Points, in no order, along strands that fork, close into loops and pass close to each other.
In the rows, 128 means zero.
Two points are linked if the straight distance between their rows is under 109. Some points are linked to none.
k997: [124 123  89 106 111 127 157 154 104 148 149 157 116 161  94 121 149 141
 107 147 106 122 147]
k449: [106 156 155 129 151 132 133 108 158 116 142 107 144 108 179 114  99 137
 123 107 146 142  89]
k916: [104 148 109 170 145  93 109 134  64 136 123 128  99 112 130  94 114 179
  72 101 121  98  85]
k681: [140 119 110 133 119 135  52 105 149 136 104 133 141 111  71 102 126  89
 141 131 159 128 134]
k155: [149 120 181 132 181  86 143  93 140 127 139 106  99 147 168 189 122 177
 116  95 148 163 150]
k48: [151 118  87 115  97 102 110 115 170  79  95 172 135 157 164 166 153 138
 117 169  95 145 177]
k461: [166 116 175 141 152  84 164 157  60 205 153  79  96 163 127 183 130 146
 137 116 121 126 136]
k218: [124 189 151 137 145 139  72 122 126 150 121 152 127 144 156 119  78 155
  92 118 139 132  93]
k922: [148 129  98 177 137  78 119 130  52 164 116 107  92 125 131  90 132 192
  88 127 106  89 103]
k890: [ 67 103 130 146 130 114 178 145  93 145 156  96 140  78 136  53 147 111
 161  63 128  84  57]
k739: [ 68 125 130  95 140 151 148 144 121 132 137 154 110 174  80 130 131 154
  67  98 145 130 160]
k504: [172 161 132 156 113 131  99 154  80 197 122 106 116 140 133 104 115 135
 116 170 118 100  99]
k326: [128 149  76 167 133 102 108 113  98  95 108 139 116 120 153 128 118 176
  80 117 114 126 120]
k187: [126 102 100  71 108 122 171 159 152  80 146 153 151 163 142 154 180  92
 168 133  97 157 150]
k141: [193 127 150 123  97 152  81 116 158 160 106 151 135 155 119 161 119 113
 132 198 130 120 177]
k499: [170 118 144 150 104  87 189 155  75 190 161  92 106 160 145 177 115 130
 170 150 124 118 140]
k806: [101  58  51 181  98 115 167  93 136  83 100 122 144 127 161  90 149 158
 148 118 106 118 159]
k126: [123 160 185 149 162 134  63  97 144 170 103 146 135 174 157 114  70 164
  99 108 159 138 115]
k863: [153 102 145  81 141 153  72 131 144 150 116 171 143 191  83 154 144 112
 122 135 148 160 163]
k999: [133 124 112 166  89 135 100 120 127 189 132  96 117  84 125  56 124 110
 160 165 131  72  82]
k803: [ 73 137  94  95 120 134 179 152 126  35 122 163 116 139 119 160 164 135
 106 109 106 149 155]
k879: [104 141  94 111 100 103 191 136 147  36 134 145 111 131 160 184 151 128
 146 121  85 153 155]
k840: [ 76  95  68 156 129 122 186 120 121  85 120 128 141 158 183 104 144 165
 140  90 101 139 136]
k227: [107 140 199 135 166 110 136 146  74 188 131 100 142  97 162  81 135 129
 130  97 137  87  32]
k369: [ 91 102  63 145 133 134 155 144 119  23  81 137 122 117 125 141 160 145
 120 114 112 145 167]
k189: [106 115 146 121 157 121 147 146  96 174 150  99 115 141  96 123 128 128
 102  96 146 110 108]
k569: [194 157 164 132  96 166  75 140 123 173 100 168 121 164 117 147  96 133
 105 202 116 126 153]
k792: [188 156 181 135 128 171 115 158 104 163 140 123 134 160 176 187 105 119
 135 173 116 140 103]
k423: [115 185 132 118 130 127  86 126 120 122 118 162 102 149 100 138  93 154
  70 114 146 126 126]
k356: [ 99 134 178 106 171 152 119 125 163 121 134 106 167 113 126 128 111  96
 134  83 175 152 103]
k611: [ 81 131  50 183  86 152 131 118 118  63  79 154 108 106 142  69 133 159
 111 130 116 108 137]
k656: [142 119 154 160 132 108 151 101 134 161 145  74  97  48 115 133  97 117
 163 145 144 102 115]
k930: [142  77 141 119 147 153 123 103 175 144 131  93 178 139 143 123 131  88
 186 128 146 153 128]
k421: [ 95 116 191 151 143 123 147  61 168 156 134 100 121  77 147  76  97 152
 157 122 159 124  97]
k649: [147 147 135 126 112 165  47 133 132 166 101 156 143 152  91 105 107  89
 137 151 153 115 106]
k702: [121 116  85  79  91 135 196 178 116 113 167 165 156 159 140 121 173  98
 165 135  90 129 130]
k7: [156 117 127 182  97 108 131  99 118 193 138  88  99  82 133  96 116 133
 146 167 126  75 110]
k876: [127 132 151  84 132 171  68 137 141 164 114 167 145 174  63 113 121  82
 131 132 162 139 129]
k193: [136  70 101  70 102 129 126 129 178 103 121 161 161 152 112 129 166  86
 160 158 102 154 187]
k698: [166 125 146 107 144 118 129 114 164 109 139 111  99 137 120 221 143 117
 132 137 142 168 171]
k626: [ 79 121 152 172 140 104 145  45 155 139 133 120 112  75 161  56 107 180
 125 109 133 123 100]
k526: [102  93 112 193 132 103 132  59 131 114 113 122  89  53 120  77 117 181
 121 109 134 106 137]
k844: [119 179 149 142 132 122 167 124 129 134 156  98 117 106 167 129  90 146
 127 121 130 116  91]
k67: [131 175 159 129 116 157 133 171  89 188 140 102 109 128 135 110 103 128
 116 165 136  92  77]
k100: [195  93 140 105 103 126 127 126 165 158 130 131 120 147 112 187 151 110
 144 194 120 136 202]
k250: [169 149 181 139 191  91  93 112 109 133 135 118 102 157 151 180 117 172
  85  99 133 157 143]
k273: [101 103  53 126  75 148 111 120 151  72  87 152 159 119 101  76 149 108
 137 134 103 132 148]
k486: [115 111 158 106 176 123 123 117 155 115 144 107 139 110 112 154 141 106
 133  89 166 138 134]
k751: [109 142  84 112  95 152 162 158 137  92 145 129 171 143 164  93 156  99
 162 133  96 131 101]
k624: [ 93 141 154 111 146 127 183 150 104 156 161 115 101 163  98 163 121 146
  89 100 133 118 142]
k436: [137 115 118  99 102 148 184 155 144 169 161 148 154 181 150 136 142 113
 166 157 111 138 144]
k938: [157  85  99 168 134  93 105  75 160 122 113 113 155 108 162 120 137 142
 147 133 126 131 141]
k465: [119 145 135  96 112 143 185 158 156  85 166  83 163 113 147 149 139  65
 181 112 117 147 109]
k395: [185 167 190 138 111 160 100 153 101 178 124 122 107 154 141 171  77 135
 102 203 110 128 136]
k707: [124  98 147 148 155 109 121 100 125 148 137  89 111  52  84  93 123 115
 143 109 150 112 105]
k799: [ 97 153  87  90  96 158  94 134 137  92 104 214 123 151  86  97 115 131
 101 134 120 130 145]
k171: [149 152 185 100 139 176 133 173 117 146 143 125 151 159 165 173 116 111
 138 142 138 142  97]
k657: [120 102 191 143 172 119 125  59 176 155 134 101 139  88 138 121  96 154
 152 110 155 154 125]
k862: [117 141 172 154 166  92 113 136  68 156 123 124 130  74 133  89 137 137
 116  80 136 101  49]
k116: [131 160 186  58 142 192 136 178 135 126 156 154 159 163 144 184 138  81
 142 133 143 165 110]
k265: [128 155 183 148 138 103 177 137  95 170 155  78  87  86 130 142  89 135
 141 123 147  94  95]
k732: [ 97 127  72  89  91 164 104 160 136  68  99 180 150 127  87  65 148  92
 129 115 104 133 133]
k19: [117  74  72 168 134 107 108  71 155  82  93 128 149 125 159 109 143 162
 124 112 113 140 160]
k390: [117 138 129  98 124 156 174 179 133 124 158 102 186 128 156 106 141  70
 180 120 120 134  81]
k172: [124  83 107  87  99 146 116 110 200 121 115 176 159 179 120 112 146 121
 132 157 119 158 196]
k541: [ 90 153 135 163  96 130 129 115 126 186 151  93  93  62 152  42 116 138
 154 141 130  79  57]
k476: [122 104 129 139 154 107 130 112 117 141 142  96  90  75  43 139 119 120
 122 112 162 109 151]
k437: [182 126 160 158 140 126  61 138  80 208 105 113 117 165 130 117 100 154
 114 156 125 115 121]
k201: [161 161 134 121 127 130 109 137 128 118 133 110 116  92 101 161 107 105
 132 150 140 122 111]
k379: [ 59  95 118 129 152 124 181 145 106 110 141 111 161  94 127  74 156 113
 137  38 128 100  89]
k627: [122 112 136 106 148 112 137 102 176  90 136 106 124 122 111 187 141 115
 145 110 145 155 171]
k394: [129 162 149  71 105 152 204 181 142 102 163 138 144 127 127 163 135  70
 172 144 118 149 126]
k188: [166 152  68 133  84 105  81 122 152  80  98 175 152 150 167 139 147 127
 113 177  95 127 142]
k306: [ 82 151  98  94 118 153 150 147 123  74 118 191 108 141  94 138 131 147
  83 113 116 133 169]
k773: [147 178 185 113 121 176 131 145 132 160 145 127  93 134 104 172  81 132
 101 174 143 129 141]
k613: [156 135 119  93 104 137 164 177 112 138 160 125 144 117  93 144 150  79
 170 159 128 119 122]
k940: [131 106  97 111 102 137 156 152 122 150 146 119 127 127  70 111 154  99
 139 150 124 113 145]
k845: [138  99 165 151 175  81 148  59 161 123 142 102 109 102 152 169 113 163
 137 103 152 152 152]
k271: [ 77  93 110 133 147 128 176 127 136  78 136  91 150  96 117 114 142 116
 157  63 128 137 120]
k795: [153 181 164  72  93 172 138 165 157 136 143 185 115 140 118 158  94 117
 119 193 126 134 144]
k664: [ 97 133  87 143 151 119 125 131 120  18  87 135 131  80 141 153 144 139
 107  89 121 143 130]
k164: [172 109 137  83 118 122 133 130 178 112 138 160 108 156 118 201 161 103
 140 176 113 158 202]
k984: [132 111 119 115 121 139  83  95 161 140 102 168 147 189 124 117 132 141
 114 143 145 153 179]
k368: [157 141 148 148 156 104  43 129  79 175  99 146 119 189 113 114 105 155
  79 115 132 127 128]
k528: [140 133 157 130 133 157  74  90 163 172 105 153 140 191 141 133  92 154
 111 149 145 145 157]
k422: [114 125 102 146 177  97 112 147  79  49 102 134 138  85 130 144 163 135
 105  57 139 129  96]
k836: [154 139  93  99 102 103 149 134 158  37 124 165 110 133 162 200 168 120
 138 158  78 155 155]
k682: [156 112 145 113 174 120  76 128 112 134 121 124 121 162  81 173 141 122
 101 108 157 155 156]
k933: [ 69 131 107 154 102 135 143 120 117 142 143 105 120  79 141  36 128 129
 142 107 118  93  73]
k302: [134 166  72 150  91 119  97 109 125  73  95 172 116 120 126 132 117 146
  91 143 114 114 146]
k243: [147 138 128  95 114 155 133 153 117 174 138 153 140 179 134 122 125 132
 115 165 119 130 132]
k392: [184 134 185 144 187 105  76 136  87 156 121 107 102 132 105 177 126 136
  99 116 148 146 131]
k756: [123 109  97 134 125 129  89 110 130 111 116 119 118  88  58 111 124 109
 112 131 152 115 156]
k713: [109 112  80 145 127 129 149 134 120 115 141 121 154 146 161  97 147 139
 132 107 111 128 108]
k280: [110 136 131 136 182  92 136 150  88 111 135 119 142  84 136 127 151 126
  93  51 144 112  78]
k329: [102 116 109 104 116 120 170 141 164  54 141  89 157  94 112 151 151  77
 172  98 116 150 130]
k31: [167 140  90 158 128  88 118 155  46 175 130  94 116 127 135  97 143 144
 117 141  93  84  95]
k517: [ 88 110  72 190  88 139 116  81 149  92  94 132 106  85 129  70 117 156
 113 131 124 110 151]
k910: [156 107 123 143 127 133 132 104 161 151 129  99 162 132 174 120 124 117
 171 144 129 132 126]

A fork is a point with three links, a tip a point with one. Leave the first point through the second and follow the links. Name the first fork or tip that comes.
k227 / k862: k803
k164 / k698: k656
k155 / k845: k611
k626 / k421: k863
k910 / k938: k751
k449 / k356: k395
k48 / k188: k504
k465 / k394: k702
